Each row is a point on a landscape with many valleys, with its height.
A ball rolls from a point to whichever of its 2 nearest points has the largest drop for the distance, and stops where none of them is lower. Distance is the straight distance between rows; heights are no part of it.
ruf: [162 146  81  98 165 115 172 103  95 141 171 152 141 114  70 121 139 131
  98 109 147 120 155 118 129 116 101 164 101 112  99 103 150 142 118 101
  90 162  92 168  66 121 121 101 122 146 127 124 134 130 134 119 147 114
 141  62 134]  (h 2.53)
retif: [135 173 168 122  81 140  75 132 170 179  96 109 148 128 134 127 131 118
 156 152 166 149 122 156  96 132 140 134  98 113 120 110 125 146 153  98
 184 114 140  81  95 120 124 203  86  99 112 113 116 135 130 140 107 149
 141 129 125]  (h 4.06)
pevaf: [225 167 140 175 109 142 107 108 108 153 113 113 147 161 104  66  72 154
 109 107 123 115 149  71  73 142 150 137  81 109 133 130 174  68 127 136
 148 140  98 115 110  80 109 119 127 140 160 137 121  98 156  83 134 116
 109  47 178]  (h 6.84)
zireg: [181 142 104 163 111 157  73 106 108 154 134 129 148 172 146 101 115 129
 136 141 128 110 133 108 125 154 129 139 115 147 179 121 124 101 156 173
 165 133 103  83 151 147 117 170 107  93 104 151 120 140 139 113 134  96
  97 106 156]  (h 2.24)
puve: [ 95 116 161 119 131  85 108 109 141 149 115 143 165 115 138 101 155 132
  98 158 102 133  96 118 118  91 130 128  90 169 120 137 119 185  99  91
  94 151 145 164 111  77 132  74 126 169 142  92 156 136 112 168 141 150
 201 132 123]  (h 2.67)
Tubaz: [ 86 144 172 149  89 108 160 117 170 115  99 125 122 119 167 107 164 128
 140 158  97 133 106 155 148 114 124 101 142 108 138 113  94 113 122  87
 118 132 127 119 150 142 162  90 122 112 119 136 131 106 126 122 135 125
 134 182  98]  (h 6.29)
Daru: [142 164 133 148  88 136 157 162 120 137 102 129 106 133 102 132 130 121
 110 126 118 100 120 146 113 121 113 138 106 146 118 138 124  93 155 104
 157  89 170 130 162 100 100 128 118 125 151 132 127  80 131 137  67 160
  65 175 103]  (h 4.30)
Nem: [ 99 122 116 143  98 107 118 109 153 129 111 137  94 182 134 105 126  81
 164  73 125 160 107 122 120 158 166  97 168 155 146 133 142 152 140 136
 125 136 117 100 135 186 106  97 145 129 130 165 143 169 145  82 160  98
 116  71 158]  (h 6.14)
gavo: [125 133  75 177 111 166 167 153 134 111 147 105 106 150 111 100 138 128
 121  73 122 103 143 109 115 131 150 149 184 141 122 134 132 123 113 158
 137 139 142 109 153 143 127 162 145 140 113 132  75 120 148 100  97 120
  78 107 131]  (h 2.05)
vir: [ 91 135  97  91 145 103 153 137 158 149  76  87 134 168  98 132 177 139
 138 128 168 134 141 167 140 134 125 146 125 117 121  93 143 146 166  96
 111 159 131 147  68 144 131 131 117 177 139  94 116 158 150 175  71 157
 134 133  92]  (h 3.89)
Ton: [138 175 146 135  59 117 120 145 157 154  98 109 120 146 129 130 152 110
 140 143 150 132 130 170 110 129 128 120 107 126 122 131 121 137 165  99
 152 103 167 100 136 121 108 143 111 114 129 127 119 121 143 152  62 186
  94 164 101]  (h 4.40)
tubef: [162 174 153 141 111 152 122 118 105  97 169 134  92 125 161 115 115 117
 128 122 133 105 130  99 127 143  92 123 117 172 131 161 132 108 143 151
 127 104 135 139 180  97 133 112 141 135 131 127 154  79 109 123 115 215
  99 138 144]  (h 2.46)
dif: [ 75  72 136  94 127  84 130 128 138 142 109 158 124 100 136 112 162 109
 122 169  70 117 103 133 164 110 109 150  89 137  88 141 129 159  88 114
  89 131 159 162 105 102 145  78 128 162 150 123 135 103 138 177 158 160
 173 146 110]  (h 2.31)
Nupa: [103  49 115 114 156 130 102 151 104 107 129 180 119  96 122 152  79 150
  61 150  87 106 115 150 145  95 133 135  98 122 139 148 130  92  72 108
 112 114 125 146 128  96  78  83 163 168 149 132 111 120 135 131 172 119
 108 125  94]  (h 1.49)
vofen: [ 69 103 136 135 107 114 164 117 115 133 130 132 137 162 120 129 119  94
 101 128  98 140  89 172 160 112 125  93 142 147 121 111  95 126 106 133
 115 119 147 149 143 124  99  72 142 162 141 119 162 136 128 144 112 132
 112 124  59]  (h 2.79)
zisab: [118 134 172 114 144 140  76  92 126 157 140  93 110 125 204 120 128 130
 165 147 151 166 121  75 141 137 115 139 120 150 116 132 137 160 142 157
 127 120 128  99 117 132 152 148 121 122 105 117 134 144 100 148 126 154
 229 124 181]  (h 2.43)
Dar: [145  84 100 167 159 174 132 157 123 152  92 161 133 158  51 149  82 145
 114  93 181 112 127 131 114 128 155 146 167 124 123  97 129  92 125 141
 186 126  99 127 142 162 107 163 118 120 119 157 134 158 150 115 112 124
  48  51  98]  (h 3.58)
vut: [167 123 114 142  97 144 100 122 100  79 143 148 149 123 129 158 129 122
 146 146 149 138 128 146 147 140 159  91 176 118 175 127 133 111 144 153
 171 124 140 102 166 143 135 192 143  58 137 146 113 120  94  90 169  99
  76 184 134]  (h 3.25)
tazus: [120 120 143 107 135 158 114 105 112 149 137 133 123 123 177 130 158 124
 145 170 120  96 101  95 159 127 112 111  85 156 158 170  68 118 122 147
 148 113 133 136 153 110 107 124 117 127 117 124 144 116 109 137 113 135
 116 162 139]  (h 1.99)
belo: [201 149 154 171 118 149 131 104 137 144 105 118 138 132 115  84  91 144
 124 132 154 131 145  57  73 142 156 125  97 125 137 124 131 104 127 136
 146 165  76 118 120  90 133 104  93 118 120 149 128 110 144 105 109 109
 153  59 209]  (h 6.76)
rafaf: [184 144  95 129 117 172  94 148 106 132 130 142 110 176 119 155  75 158
 102  69 140 104 135  92  86 136 138 133 123  99 102 119 189  86 128 115
 137 167 119 152  83 131 121 121 162 132 175 108 118 151 151 121 119 123
  83  70 104]  (h 4.23)
zofog: [ 63 105  87 111 163  93 161 147 127 136 138 139 138 137 112  87 124 126
 114  81  99 122 107  94 150  96 136 126 145 169 133 146 122 144 116 132
  72 163 123 142 111 148 120  52 132 167 111 120 134 117 144  99 160  89
 171  68 164]  (h 6.41)
mib: [ 99 103  89 153 145 128 109 146 140 135 131 132 167 152 103 145 154 164
  98  97 134 131 138 128 118 106 150 110 167 132 164 148 110 140 106 122
 143 140 125 128 140 157  90 135 146 103 101 108  97 145 157 147  99  90
  90  93 116]  (h 2.99)
Nusut: [188 156  82 163 156 154 128 129 106 143 127 103 141 174 113 131  70 177
  64  59 145 121 145  96  71 130 160 158 126  99 101 127 189 106 121 132
 122 141 135 130 103  99 105 156 154 149 178  83 119 123 127 118 113 103
 105  60 119]  (h 3.96)
Zedan: [137 122  84 172 114 161 126 128 125 130 141 118 134 163 108 129  96 129
 116  99 183 125 109 148 134 151 147 129 160 129 123  80 163 114 129 144
 142 116 115 148 116 150 115 146 141 137 140 119 120 141 166 129 116 141
  77  35 101]  (h 3.21)
Gisat: [ 98 133 159 136 102  87 138 148 127 104 140 127 140 101 109 122 160 141
 102 159 147 146 129 165 125  98 113 113 144 184 142 133 114 166 109 109
 126 116 129 140 148  99 117 144 138 132 120 131 128  94 127 165  96 190
 146 162 125]  (h 4.19)
Gigo: [104 120  96  86 145 129 107 141 115 133 137 136 140  99 107 160 150 139
 106 122 132 106 107 170 131 131 117 154 105 110 157 118 103 118 144 153
 138 129 125 156 109 135 104 141 124 135 117 127 142 136 154 139  98 158
  83 141  88]  (h 0.60)
Sado: [ 70 119 109 126 114 131 146 135 131 118 152 143 138 132 124  94 152 123
 127 106 109  97 129 153 141 109 163 105 188 135 154 177  97 136 124 126
 129 126 120  88 184 178  97 135 141  99  74 145 109 149 131  59 154  79
  67 137 153]  (h 2.74)
Dere: [170 138 164 162 161 109 135 102 115 123 122 143 135 120  84  97 112 134
 116 133 171 142 132 113  96 130 117 102 140 155 145 142  99 138  96 119
 138 134  92 127 141 128 148 166 124 111 119 164 160 134  91 122 162  87
 142 138 178]  (h 5.85)
Novu: [147 154 161  99 123 112 183 119 152  93 130 125  70  90 216 123 140 137
 164 118 102 121 127 117 152 135 123 103 149 120 110 128 144 130 156  90
  94 123 133 125 178 137 176  75 138 104 119 145 140  93 112  94 124 191
 136 213 152]  (h 6.00)
muto: [161 115 112 145  96 167 106 126  91 107 148 135 104 159 128 145 101  85
 126  99 116 115 120 115 121 167 162 131 129 178 150 151 142  83 135 182
 164 103 124  98 177 103 109 138 136 125 155 144 146 135  87  78 157 107
  66 131 150]  (h 1.15)
migim: [131 121 126 141 113 141 134 161 102 127 106 159 129 129  52 157 105 122
 114 121 137  94  93 140 113 114 130 144 119 150 117 133 102  95 163 115
 176  99 137 152 148 118  92 121 111 105 139 166 136  93 136 115 120 122
  51 131 103]  (h 4.10)
Zizeg: [118 113  97 126 163 104 162 108 124 129 123 144 151 149 101 133 132 149
  86  87 135 131 114 125 116 108 140 106 140 132 143 125 103 146 104 118
  89 176  87 152 109 140 130  83 133 128 122 120 154 153 113 122 149  60
 141  81 135]  (h 6.32)
Disod: [109 153 208 109 121 105 156 110 176  96  99 126 104  96 252 131 152 166
 167 142 114 146 139 118 151 102 132 107 146 111 116 145 133 134 169  69
 110 137 132 102 175 136 184  82 113 102 100 118 134 107 100 131 104 190
 161 191 123]  (h 6.09)
Gulat: [ 92 115 147 132 163 142 127 142 139 118 119 123 126  83 105 130 130 132
  98 166  99 138 163 144 152 109  74 159  94 101 134 130 113  82  66 139
 127  90 121 102  98  95 134 132 133 123 114 109 137  88 113 149 157 156
 165 175 107]  (h 3.63)
zede: [132 136 160 162 114 104 146 101 137 101 113 108 101 154 141  99 138 103
 154  97 141 186 112 121 123 162 146  83 168 138 156 115 128 143 123 140
 122 126 119 109 138 163 133 131 154 123 140 154 146 141 128 103 142 102
 149 135 159]  (h 6.06)
riso: [151 136 185 150 127 144 136 103 171 135  98 109 123 124 142 114 139 138
 175 142 156 140 135  66  95 141 162 109 123 129 132 146 107 140 122 113
 140 165  88 122 117 121 154 114  91 108 103 164 120 138 120 121 109  91
 169  95 201]  (h 6.68)
Mivo: [121  93 160 147 170 129 160 123 126  86 134 141 128  88 100 134 128 141
 120 150 153 121 129 151 149 122 114 107 163 153 148 156  84 118  89 155
 132 120  99 142 150 130 147 181 147 101 106 177 141 135 102 126 152 103
 121 176 140]  (h 5.72)
beto: [125 129 110 144 155 151 140 102 118 146 135  98 111 112 126 113 128 114
 152 133 136 151 126 126 157 148 111 146 119  95 135  93 143  92 110 151
 108 113 130 128 114 146 144 138 122 148 131 142 132 133 142 121 131 104
 154 106 129]  (h 5.48)
Fik: [115 147 174 125 136 154  80  93 118 169 140 106 131 136 202 112 136 125
 140 163 150 131 108  74 152 129 100 122  86 147 145 142 101 130 138 148
 142 111 136 106 142 106 125 124 100 133 107  87 153 118 114 161 104 167
 173 129 150]  (h 1.98)
lesaz: [150 128 136 128 175 162 168 136 131 114 100 121 115  96  96 173  99 103
 160 157 110 118 167 122 137 154 117 170 112  35 114 121 125  48 116 128
 154 122 110 119  89 131 158 136 110 120 131 164  99 128 136 113 141  59
 109 140 133]  (h 5.66)
ronen: [174 148  89 141  43 125  78 118 124 117 188 118 132 160 186 117 143 123
 137 120 111 131 142 162 137 144 152 107 150 175 159 150 150 134 139 189
 135 120 134 101 178 137 104 134 169  74 130 128 130 142 131  96 137 180
  93 140 126]  (h 2.28)
Dez: [104 138 102 166 136 148 172 146 168 112 122  95 139 142  97 128 173 139
 131 110 144 115 150 112 111 124 138 139 163 138 133 135 101 138 127 140
 123 169 124 123 128 138 135 133 129 125  93 125  77 127 158 135  73 121
 129 112 138]  (h 2.49)
givat: [110 119 169 136 150  82 123 113 136 124 119 118 163 106 150 116 144 144
 104 149 143 172 102 129 139 116 124 115 114 164 152 112 128 174  82 125
  99 150 117 134  93  99 139 120 139 138 140 111 156 144 126 162 149 124
 219 131 142]  (h 3.08)
fune: [122 169 102 104 116 117 130 118 119 137 136  94 111  87 187 126 163 118
 140 128 133 141 134 145 165 143 116 144 112  89 139 102 156 131 138 150
  88 134 169 100 149 120 172 117 136 134 127  96 139 110 147 137  96 219
 162 162 137]  (h 4.90)
noro: [190 154 124 139  82 106  75 149 136 103 151 123 129 104 164 100 110 128
 120 107 134 128 147  69  81 158 139 164 116 136 136 137 152  94 166 141
 126 180 108 121 102 117 156 104 134 122 121 144  71 133 139 102 158 128
 156 113 178]  (h 1.39)
Vovil: [145 130 111 174 114 157 128 144  91 118  93 146 147 158  30 140 104 140
 132  78 146  99 121 135  92 122 160 149 144 133 110 137 115  74 153 141
 195 136 137 127 139 146 115 169 127  80 144 179 115 122 140  93 123 123
  48 101 110]  (h 3.87)
pigu: [140 138 155  99 149 151 155 119 140 102 116 110  81 113 154 150 110 102
 191 155 101 127 151  81 151 167 104 154 110  58  96 136 130  81 149 120
 125 114 125 106 106 136 169 107 117 121 128 164  96  99 120 110 156 113
 147 178 154]  (h 5.76)
bamop: [155 127 125 142 139 143  84 127 117 163 126 150 154 115 103 117 103 130
 108 172 127 123 113 114 111 124  86 154  80 125 141 109  96 111 112 124
 164 102 117 114 118 115 110 130  84 126 122 121 138 103 127 144 144 124
 149 113 126]  (h 3.10)
dul: [ 91 109 130  95  99  80 148 173 158 117 113 132 141 136 100 120 167 138
 122 161 138 126 149 185 130 107 119 124 152 160 119 110 103 175 149 102
 129 123 124 167 107 138 115 149 116 147 114 137 114 123 125 176  89 157
 112 182  75]  (h 3.90)
dus: [ 96 125 202 104 122 125 100  94 146 138 141 114 131  86 240 138 162 148
 189 158 120 180 102 111 165 123 130 117 145 141 119 132 131 184 131 134
 137 126 125  97 145 135 165 145 121 111 111 123 149 137 107 144 132 173
 202 145 144]  (h 2.85)
navil: [133 110 110 148 114 110 110 127 114  89 142 112 141 129 164 169 120 136
 113  95 130 168 110 161 145 145 167  83 183 118 186 118 148 122 109 147
 146 109 123 102 172 150 114 156 159  94 157 129 140 136 121 112 144  96
  66 133 116]  (h 3.68)
Piriv: [ 81  52 107 107 120 109 138 159 132  96 113 162 109  96 145 131 129 137
  87 157  82 110 111 171 178  93 128 133 102 133 119 139 139 116  63 118
  89 128 147 159 101 109 119  72 167 155 150 145  93 119 144 148 157 146
 129 148  94]  (h 1.94)
Puso: [120 135 113  72 143 139 112 128 163 160  74 113 122 145 136 158 156 125
 170 127 161 125 121 158 121 158 138 169  80  78  98 105 162 153 181 116
 123 138 161 145  63 153 133 154 112 147 150  99 111 168 176 167  71 169
 149 128 105]  (h 4.20)
moru: [212 162  90 166 182 134 136 116 114 148 133 119 183 133  85 144  54 176
  72  92 131 127 193 101  82 110 152 154  99  57 117 111 198 101 130 112
 120 122 126 110 113  86 101 153 140 136 179  82 132  87 146 105 151 106
 124  32 113]  (h 3.61)
Talaz: [101 127 146 111 138 150 145 129 155 146 102  95  65 154 120 124 148 112
 138 132 103 131 159 139 116 142 102 142 114 159  94 143 136 149 121 127
 133  82 145 114 123 130 111 164 127 147 125 132 130 130 106 156  84 136
 163 177 138]  (h 1.78)
mev: [162 158 119 134 122 115 121 113 101 145 152 153 133 148  78 115 101  97
 108 121 139 129 120 137 110 134 110 126 103 117  92 104 156 137 139  87
 107 110 150 150 107 115  91  83 137 184 168 102 147 126 165 146 133 158
  98  73  88]  (h 2.01)
nop: [ 95  97 135 109 130 100 176 144 112 117 108 102 115 129 142 143 133 114
 128 136 105 147 139 170 180 125 108  98 126 131 104 107 145 116 139 147
  95 117 165 159 123 138 149 143 142 160 159 131 152 144 117 173  91 112
 150 202  74]  (h 3.24)
rova: [132 128 136 126 165 111 132 149 144 124  71 137 158 124  57 160  93 142
  95 113 150 142 140 159 100 116 119 123 105  82 135 109  97  70 124 110
 135 138 114 140  91 128 149 152 107 109 139 120 148 125 108 158 142  76
 126 155  95]  (h 2.73)
faruk: [167 126 105 146 127 150  90 112  85 136 137 163 155 176  89 137 109 116
 143 129 137 100 137 102 115 146 151 116 131 169 159 169  96  94 150 178
 184 130 100  94 164 140 101 157 119  83 129 157 137 142  97  93 163  80
  66 128 171]  (h 1.74)
gegu: [122 141 105 173 165  77 106 140 102  96 150 111 185  93  97 118 101 170
  54 114 126 148 130 134 118 114 128 138 140 137 170 107 149 117 105 124
 107 125 132 110 161  89 128 153 153 153 136 110 122  69 147 133 162 145
 147 114 113]  (h 2.91)
Posop: [114 153 132 144 132 130 114  97 144 144 134  87 152 122 136 117 154 118
 142 140 189 163 126 157 139 149 128 140 130 119 131  80 140 140 136 144
 119 145 117 118  96 145 154 176 119 127 118 110 134 157 149 145 111 155
 191 106 143]  (h 5.32)
Gadi: [113 125  86 152 107 174 159 149 118 113 150 139  96 116 131  88 137 116
 131 103 105  82 122 122 137 119 144 144 176 130 132 145 134 118 135 136
 133 124 139  93 171 150 130 143 128 116  87 151  89 119 126  51 145  90
  79 141 144]  (h 2.42)
reker: [ 90 119 174  87 148 141 131 136 168 121 118 110  82 126 166 144 163 141
 171 152  88 100 152 118 129 134 101 130 131 165  88 170 127 195 124 113
 144 100 118 132 133 129 156 173 118 127  95 146 121 121  80 154 104 148
 173 176 145]  (h 2.26)
Supin: [106  98 131 161 159 161 184 130 115 107 147 113 115 104 104 134 127 121
 111 124 120 128 129 135 158 125 123 135 153 132 131 116 113  85  92 168
 131 113 118 138 146 117 143 144 135 135 117 154 137 134 108 114 130  91
 118 140 112]  (h 5.60)
zave: [126 158 209 104  91 129  88  86 158 136 154 124 140 125 222 133 163 115
 201 163 129 173 135 117 140 145 143 103 137 135 133 144 122 177 138 115
 164 105 115  65 168 132 124 155 101  79 104 116 133 138  87 117 149 167
 151 144 146]  (h 3.27)
Zogi: [ 97 101 118 105 117 124 134 145 155  97 112 145 108 133 107 173 131 111
 131 120 119 127 115 168 120 143 134 109 149 118 125 124 108 131 139 100
 130 121 114 129 122 168 134 123 120 119 131 157 128 149 133 132 141  79
  99 151 108]  (h 1.50)
patag: [130 153 160 124 172 142 134 151 144 110  99 121 140 104  98 154  76 127
 120 150 148 145 166 123 138 120  77 117 102  82 138 127 111  54 116 138
 140 112 139 116  95 105 175 165 106 106 118 113 138  91 109 163 162 105
 160 179 115]  (h 3.23)
tuvil: [ 86 116  99 103 121 146 104 104 125 167 145 109 118 121 159 136 175 128
 129 139 101 107  99 150 154 135 133 129 102 137 155 139 102 153 124 179
 124 120 139 125 149 145  86 113 127 130 111 120 145 142 157 134  93 166
 124 117 139]  (h 1.47)
Vib: [ 77  91 116 129 125 122 143 116 172 165 113 113 121 168 124 119 168 118
 172 121 132 156 112 129 132 111 156 115 149 173 105 139 126 194 114 118
 116 130 134 128 114 166 118 124 121 129 115 144 118 158 139 135 113  89
 175  97 161]  (h 6.53)
Kom: [147 136  92 139 133 118 139 160 101  94 171 118 120 131 146 113  87 130
 116  93 110  99 113  56 115 124 127 129 169 120 126 141 131 131 146 158
 106 142 149 168 128 116 140  89 151 131 122 122  80 113 104  90 153  63
 133 132 156]  (h 2.04)
Zav: [138 167 130  93 143 127 128 132 123 132 120 126 124  94 102 138 165 111
 127 131 136  94 114 132 117 149  95 157  74  94 132 139 114 117 152 131
 123 137 145 156  98 109 145 121 109 142 138 111 137 123 145 156  99 157
 105 157 123]  (h 1.46)
gud: [110 130 145 121 148 105 167 112 113 137 137 145 158 151  74 120 104  86
  99 134 112 128 113 167 131 116 105 109 112 129 106 104 120 129 128 106
  93 112 158 165 121  98  94  71 134 202 160  96 177 125 138 154 131 144
 129 121  42]  (h 2.45)
vediz: [123  54  97 133 147 153 159 138 141 143 113 142 109 148  90 150 111 123
 132 126 184 139 106 155 157 123 135 122 142 144 114  80 142 137 127 127
 125 110 114 174  97 154 109 117 125 151 136 137 137 157 153 149 120 113
 118  69  92]  (h 2.83)
Nopaz: [ 71 127 122 112  84  71 135 155 124 129 133 147 124 127 114 122 150 131
  92 160  98 119 140 183 125  99 141 113 145 174 155 156  98 189  89 108
 114 134 144 133 161  90  83  90 139 172 121 107 122 103 137 160  78 207
 127 138 140]  (h 4.39)
Zozo: [111  72 115 119 149 137 118 156 125 131 107 171  98 119 118 154  98 128
 106 141 111 121  99 128 129 121 110 123 122 117 124 122 121 110 102  80
 129 109 116 133 118 143 118  76 122 139 146 142 129 146 137 134 168  77
 111 116 114]  (h 0.89)
vodi: [ 94 128 123  53 126  96 130 130 138 131 109 102 108  89 168 165 189 130
 140 154 106 114 144 178 145 150 134 128  98  98 138 146 120 177 125 155
  93 134 165 119 136 110 144 137 128 138 126 104 147 127 125 170  75 215
 146 195 128]  (h 4.71)
gov: [182 122 116 145 174 140 147 123 109 132 139 150 167 125 102 142  71 140
  86 137 109 128 135 115 113  84 122 115  98  92 114 115 141 100 120  94
  93 117 155 153 123  75 114  98 142 156 169  96 136 110 106 117 166  60
 156 123  73]  (h 2.77)
kep: [163 189 138 121 123 162 129 119 104 112 165 109 106 119 132 125 137 115
 154 116 141  96 137 116 127 150  89 141 100 117 118 145 133  93 147 175
 109 140 136 161 114 112 163 133 146 138 136 139 137 130 130 130 105 167
 109 144 126]  (h 2.02)
fena: [187 125 100 173 156 160 116 125 106 174  97 152 150 132  81 110  95 147
 121 150 146 103 124 110 113 123 117 154 115 116 149 115 105  82 123 146
 183 132 105 113 134 135 119 161  84 110 110 149 126 128 133 110 119  84
 105  93 149]  (h 2.70)
fegib: [124 117 125 118 123 146 143 107 172 142  94 141 109 148 111 121 147 121
 202 132 137 125 115 120 105 137 165 118 126 123 104 129 126 175 129 110
 128 159 109 120 103 168 147 137  90 121 115 191 120 167 134  97 137  64
 150  78 166]  (h 6.59)
vezo: [164 151 139 117 120 143 155 113 140  83 122 112  69 105 179 135 129 103
 170 128 127 143 130 119 145 175 138 115 117 105 128 119 157  97 145 116
 113 109 129  93 152 130 160 128 136 110 136 172 118 104 110  75 159 135
 122 189 145]  (h 5.87)
Tusos: [130  87  99 169 143 117 102 136  95 110 135 134 175 130  96 150 108 158
  94 100 140 140 126 135 126 116 162  97 186 131 170 134 124 120 104 141
 152 134 129 130 172 152 116 176 146  99 133 133 131 138 124 123 147  72
  62 100 118]  (h 3.39)
tamap: [133 115 162 110 136 128 121 138 153 126  84 132 147 152  77 179 123 116
 147 129 137 137 147 163  96 136 141 111 126 105 135 135  84 107 157 125
 171 113 115 130 117 144 116 185 105  86 129 150 146 151  95 140 122  68
  89 180 101]  (h 2.13)
dodak: [144 121 116 126 156 125 142 141  88 111 175 138 134 126 124 132  77 114
 102 122  69 108 116  79 117 109 118 124 136 106 105 140 119 117 139 136
  90 120 159 172 145  89 120  61 149 169 155  83 110 102 113 118 157  79
 140 139 113]  (h 2.40)
Rezok: [ 74  45 105 112 140 136 136 119 135 180 112 148  94 140 114 147 129 107
 128 147 117 146  97 158 171 128 114 151 111 123  89  98 143 141 106 119
 119  78 143 144 107 152  90  80 126 157 149 115 153 139 167 166 131 164
 135  83  97]  (h 2.52)
Tude: [ 85 104 107 124 129 104 136 148 147 143 134 139 117 124 150  95 142 123
 166 118 110 133  99  76 147  92 142 121 149 169 118 149 117 167 129 135
  94 152 149 136 121 154 134  88 117 129  93 154 112 130 131 104 147  79
 200 117 178]  (h 6.47)
Luvor: [ 90  89 128  99  93 121 183 137 108 134 119 128 106 126 153 158 143  91
 131 119  74 122 103 175 177 120 135 103 132 114  91 114 121 102 143 137
 106 120 172 157 167 135 142  86 125 149 156 128 161 140 125 150  95 134
  94 183  64]  (h 3.04)
Palur: [ 98 143 140  66 113 100 105 125 164 150 100 101 137 134 162 165 198 124
 182 149 131 139 136 179 123 146 139 138  93 104 120 138 133 207 164 126
 118 117 168 127 121 132 124 162 121 130 143  92 123 170 138 169  74 186
 136 150 109]  (h 4.48)
buti: [ 96 136 180  61 127 109 120 136 143 131 130 123  92 108 193 141 154 129
 192 141  55 109 128 117 139 147 102 150 123 119  52 142 150 203 151 104
 130 112 141 115 146 125 211 156 127 137 119 125 112 109  84 141 134 176
 185 180 141]  (h 2.66)
kav: [163 162 101 147 124  99  66 143 103 105 155 126 166  96 117 126 104 143
  73 105 139 143 139 103  87 132 113 163 111 129 151 104 155 114 147 114
 116 157 127 117 119  99 139 127 126 129 127 117  99 108 150 143 146 141
 150 107 151]  (h 2.18)
Nok: [ 97  67 109  90 107 146 133 134 134 164 104 134  61 135 121 139 129  89
 124 144  97 128 111 167 140 135 124 139 102 154  93 128 135 156 117 115
 144  57 153 131 123 135  72 118 115 150 139 132 140 127 130 146 102 151
 120 146 111]  (h 2.23)
Ven: [154 126  91  99 167 153 129 138  84 151 159 181 126 135  77 135 100 138
 109  99 153 106 146 121 135 118 101 147 129 107 100  83 161 105 124  99
 127 152  79 168  83 163 111 114 134 143 132 125 145 168 156 112 154 118
  71  38 103]  (h 2.00)
gav: [107 170  90 120 105 125  93 107 131 134 135  80 154 128 180 134 156 120
 133 135 173 154 136 203 149 158 138 145 125  93 150  88 160 135 161 151
 102 134 147 110 128 149 140 170 141 120 121  75 115 159 167 134  96 202
 160 123 134]  (h 5.11)
Tika: [110 160 191  86 126 122  91 139 126 115 166 135 109  84 189 116 125 129
 143 147 116 123 125  87 113 126  86 162 151 110  82 138 126 164 153 102
 141 140 113 115 108 116 198 130 118 127 105 106  99 116  89 148 148 157
 192 176 159]  (h 2.65)
koto: [175 141  89 165  57 159  96 119 126 120 153  93 104 179 183 125 121 123
 146 104 130 122 122 126 123 167 165 127 129 159 144 152 167 101 141 198
 144 104 153 119 153 118 121 144 160 117 167 108 126 139 116  99 129 153
  87 117 126]  (h 1.79)
zumag: [202 124 139 180 115 124 144  97 127 114 118 143 121 165  93  85 102 106
 136  91 160 141 141  97  91 150 162  88 157 155 143 146 130 139 108 145
 129 152 100 129 127 142 139 140 143 114 135 160 145 153 102  94 160  75
 123 104 185]  (h 5.96)
gar: [ 71 125 155 124 158 111 130 138 132  99 152 123 111 110 182 105 142 158
 120 134  88 101 139  86 146  95 114 109 163 159 178 209  87 133 114 159
 113 139 114 156 164 126 114  83 159 121  75 122 115 112 102 104 123 137
 153 150 177]  (h 3.35)
Tovof: [125 164 216 113  67 124  91 125 169 153 130 125 163 100 171 144 162 117
 193 178 144 159 131 143 120 127 144 112 125 130 114 136 122 177 147  81
 194 104 131  98 141 104 130 183  91  84 106 124 120 143  90 143 123 147
 123 150 116]  (h 3.66)
Risi: [116 146 183  99  86 132 149 121 173 129  98 125 115 112 209 131 173 135
 179 187  91 111 131 136 148 121 133 106 112 106  96 138  99 156 160  71
 132 124 150 117 173 139 156 129  91  90 108 123 120 116 107 134 113 155
 136 205 101]  (h 6.19)
dedo: [133 104  85 126 134 128 122 132 130 147 121 154 115 179 128 127 102 135
 124  70 150 127 119  94 116 129 158  88 150 155 128 136 152 161 124 122
 102 157 102 123 119 189 113  95 139 117 124 133 148 172 144 110 145  72
 121  39 161]  (h 6.22)
kasi: [134 111 120  91 140 139 111 129  77 146 160 168 111 120  89 142 105 100
 125 122 126 135 135 126 148 124  91 146 109  86  94  96 155 115 119  93
 127 103 126 147  83 166 100 101 136 156 148 112 150 156 162 140 147 145
  69  83  83]  (h 1.53)
kerim: [192 132  98 161 178 136 104 121  89 152 145 152 182 133  83 135  53 154
  87 130 132 128 137 123 106  98 119 125 106  96 139  90 157  92 127 104
 126 109 127 131 136 108 102 136 124 143 156 109 153 109 132 118 164  89
 125  66  88]  (h 3.17)
zape: [168 145 118 117  80 142  98 123 115  90 179 134 130 125 160 146 149 136
 154 142 131 134 156 146 139 126 140  88 164 154 151 154 132 134 134 154
 150 117 133 101 187 137 115 162 153  49 113 140 116 108 101  96 129 170
  94 194 144]  (h 2.78)
diteg: [136 129 122 114 128 104 186 150 130 110 114 101 139 160  81 130 137 120
 124 119 166 140 157 160 136 124 119 105 140 145 107  86 130 136 158 137
 101 146 127 190  88 131 132 154 129 163 142 124 137 146 122 171  76 122
 125 154  78]  (h 3.55)
sov: [144 151  95 112 127 107 143 113 113 134 167 146 158 123  96  91 146 132
  89 109 152 120 137 113 111 122 122 156 119 185 111 103 149 175 138 113
  94 188  79 132  95 120 124  97 105 151 112 123 129 139 152 130 154 136
 166  51 162]  (h 2.95)
Kov: [156 185 155 103  72 130  61 143 129 126 140 128 117 121 177 103 133 122
 152 129 131 138 148  89  75 138 112 152 120 114 115 143 121 127 164 118
 140 168 141  92 105 116 166 130 119 128 120 115  72 136 118 120 121 152
 169 164 158]  (h 2.10)
Mefef: [143 133  86 174 148 127 172 146 114 101 160 106 143 135 107  99 104 151
  90  77 130 106 136  82 107 113 151 137 184 141 115 135 133 142 101 144
 112 157 136 153 136 112 141 149 147 147 117 132  92 113 110 109 134  76
 101 101 134]  (h 1.48)
gev: [101 117 129 134 149 131 104 130 135 151 124 136 166  94  93 104 145 136
  91 175 122 126 125 146 139 106  82 173  85 111 142 109 113 116  90 138
 129 116 133 134  98  91 109 116 110 146 117  85 150 106 138 156 135 178
 168 128  89]  (h 3.47)
lol: [ 84 129 158 112 130  98 123 124 137  95 168 132 116 121 145  94 134 134
 127 127 110 114 128 116 125 115 125 106 193 147 159 190  85 147 132 152
 128 128  89 127 174 155 118 122 153  88  82 128 114 124 110  81 170 106
 130 174 192]  (h 3.09)
bof: [130 133 149 159 165  59 145 127 103  81 146 134 187  82 120 114 133 168
  67 138 160 149 103 144 134 128 123 116 141 162 173 112 123 151  89 119
 107 166 103 131 127  93 133 145 153 143 138 133 137 114 156 133 166 133
 168 137 140]  (h 3.48)
Pizas: [135 117 125 143 171 141 157 125 126 142 108 126 138 109  94 147 122 122
 156 149  97 148 159 101 155 114 108 166  98  50 119 113 131  73  91 120
 126 129 125 137  52 139 144  87 118 129 142 126 121 129 143 130 137  73
 143  96 123]  (h 5.58)

Where does a ball stop that starts at each point below?
pevaf -> Mefef
Ton -> Fik
Daru -> Talaz

Call two points neighbours if one is among the 2 nearest of the other. Go from one point of each pair to the other, from neighbour to neighbour, staying as low as possible. Name the highest point that can't be avoided.
Fik / Zozo -> navil
Gigo / Fik -> tazus
Talaz / Zozo -> bof
muto / Zozo -> Gulat
Fik / Mefef -> gar
noro / Talaz -> buti
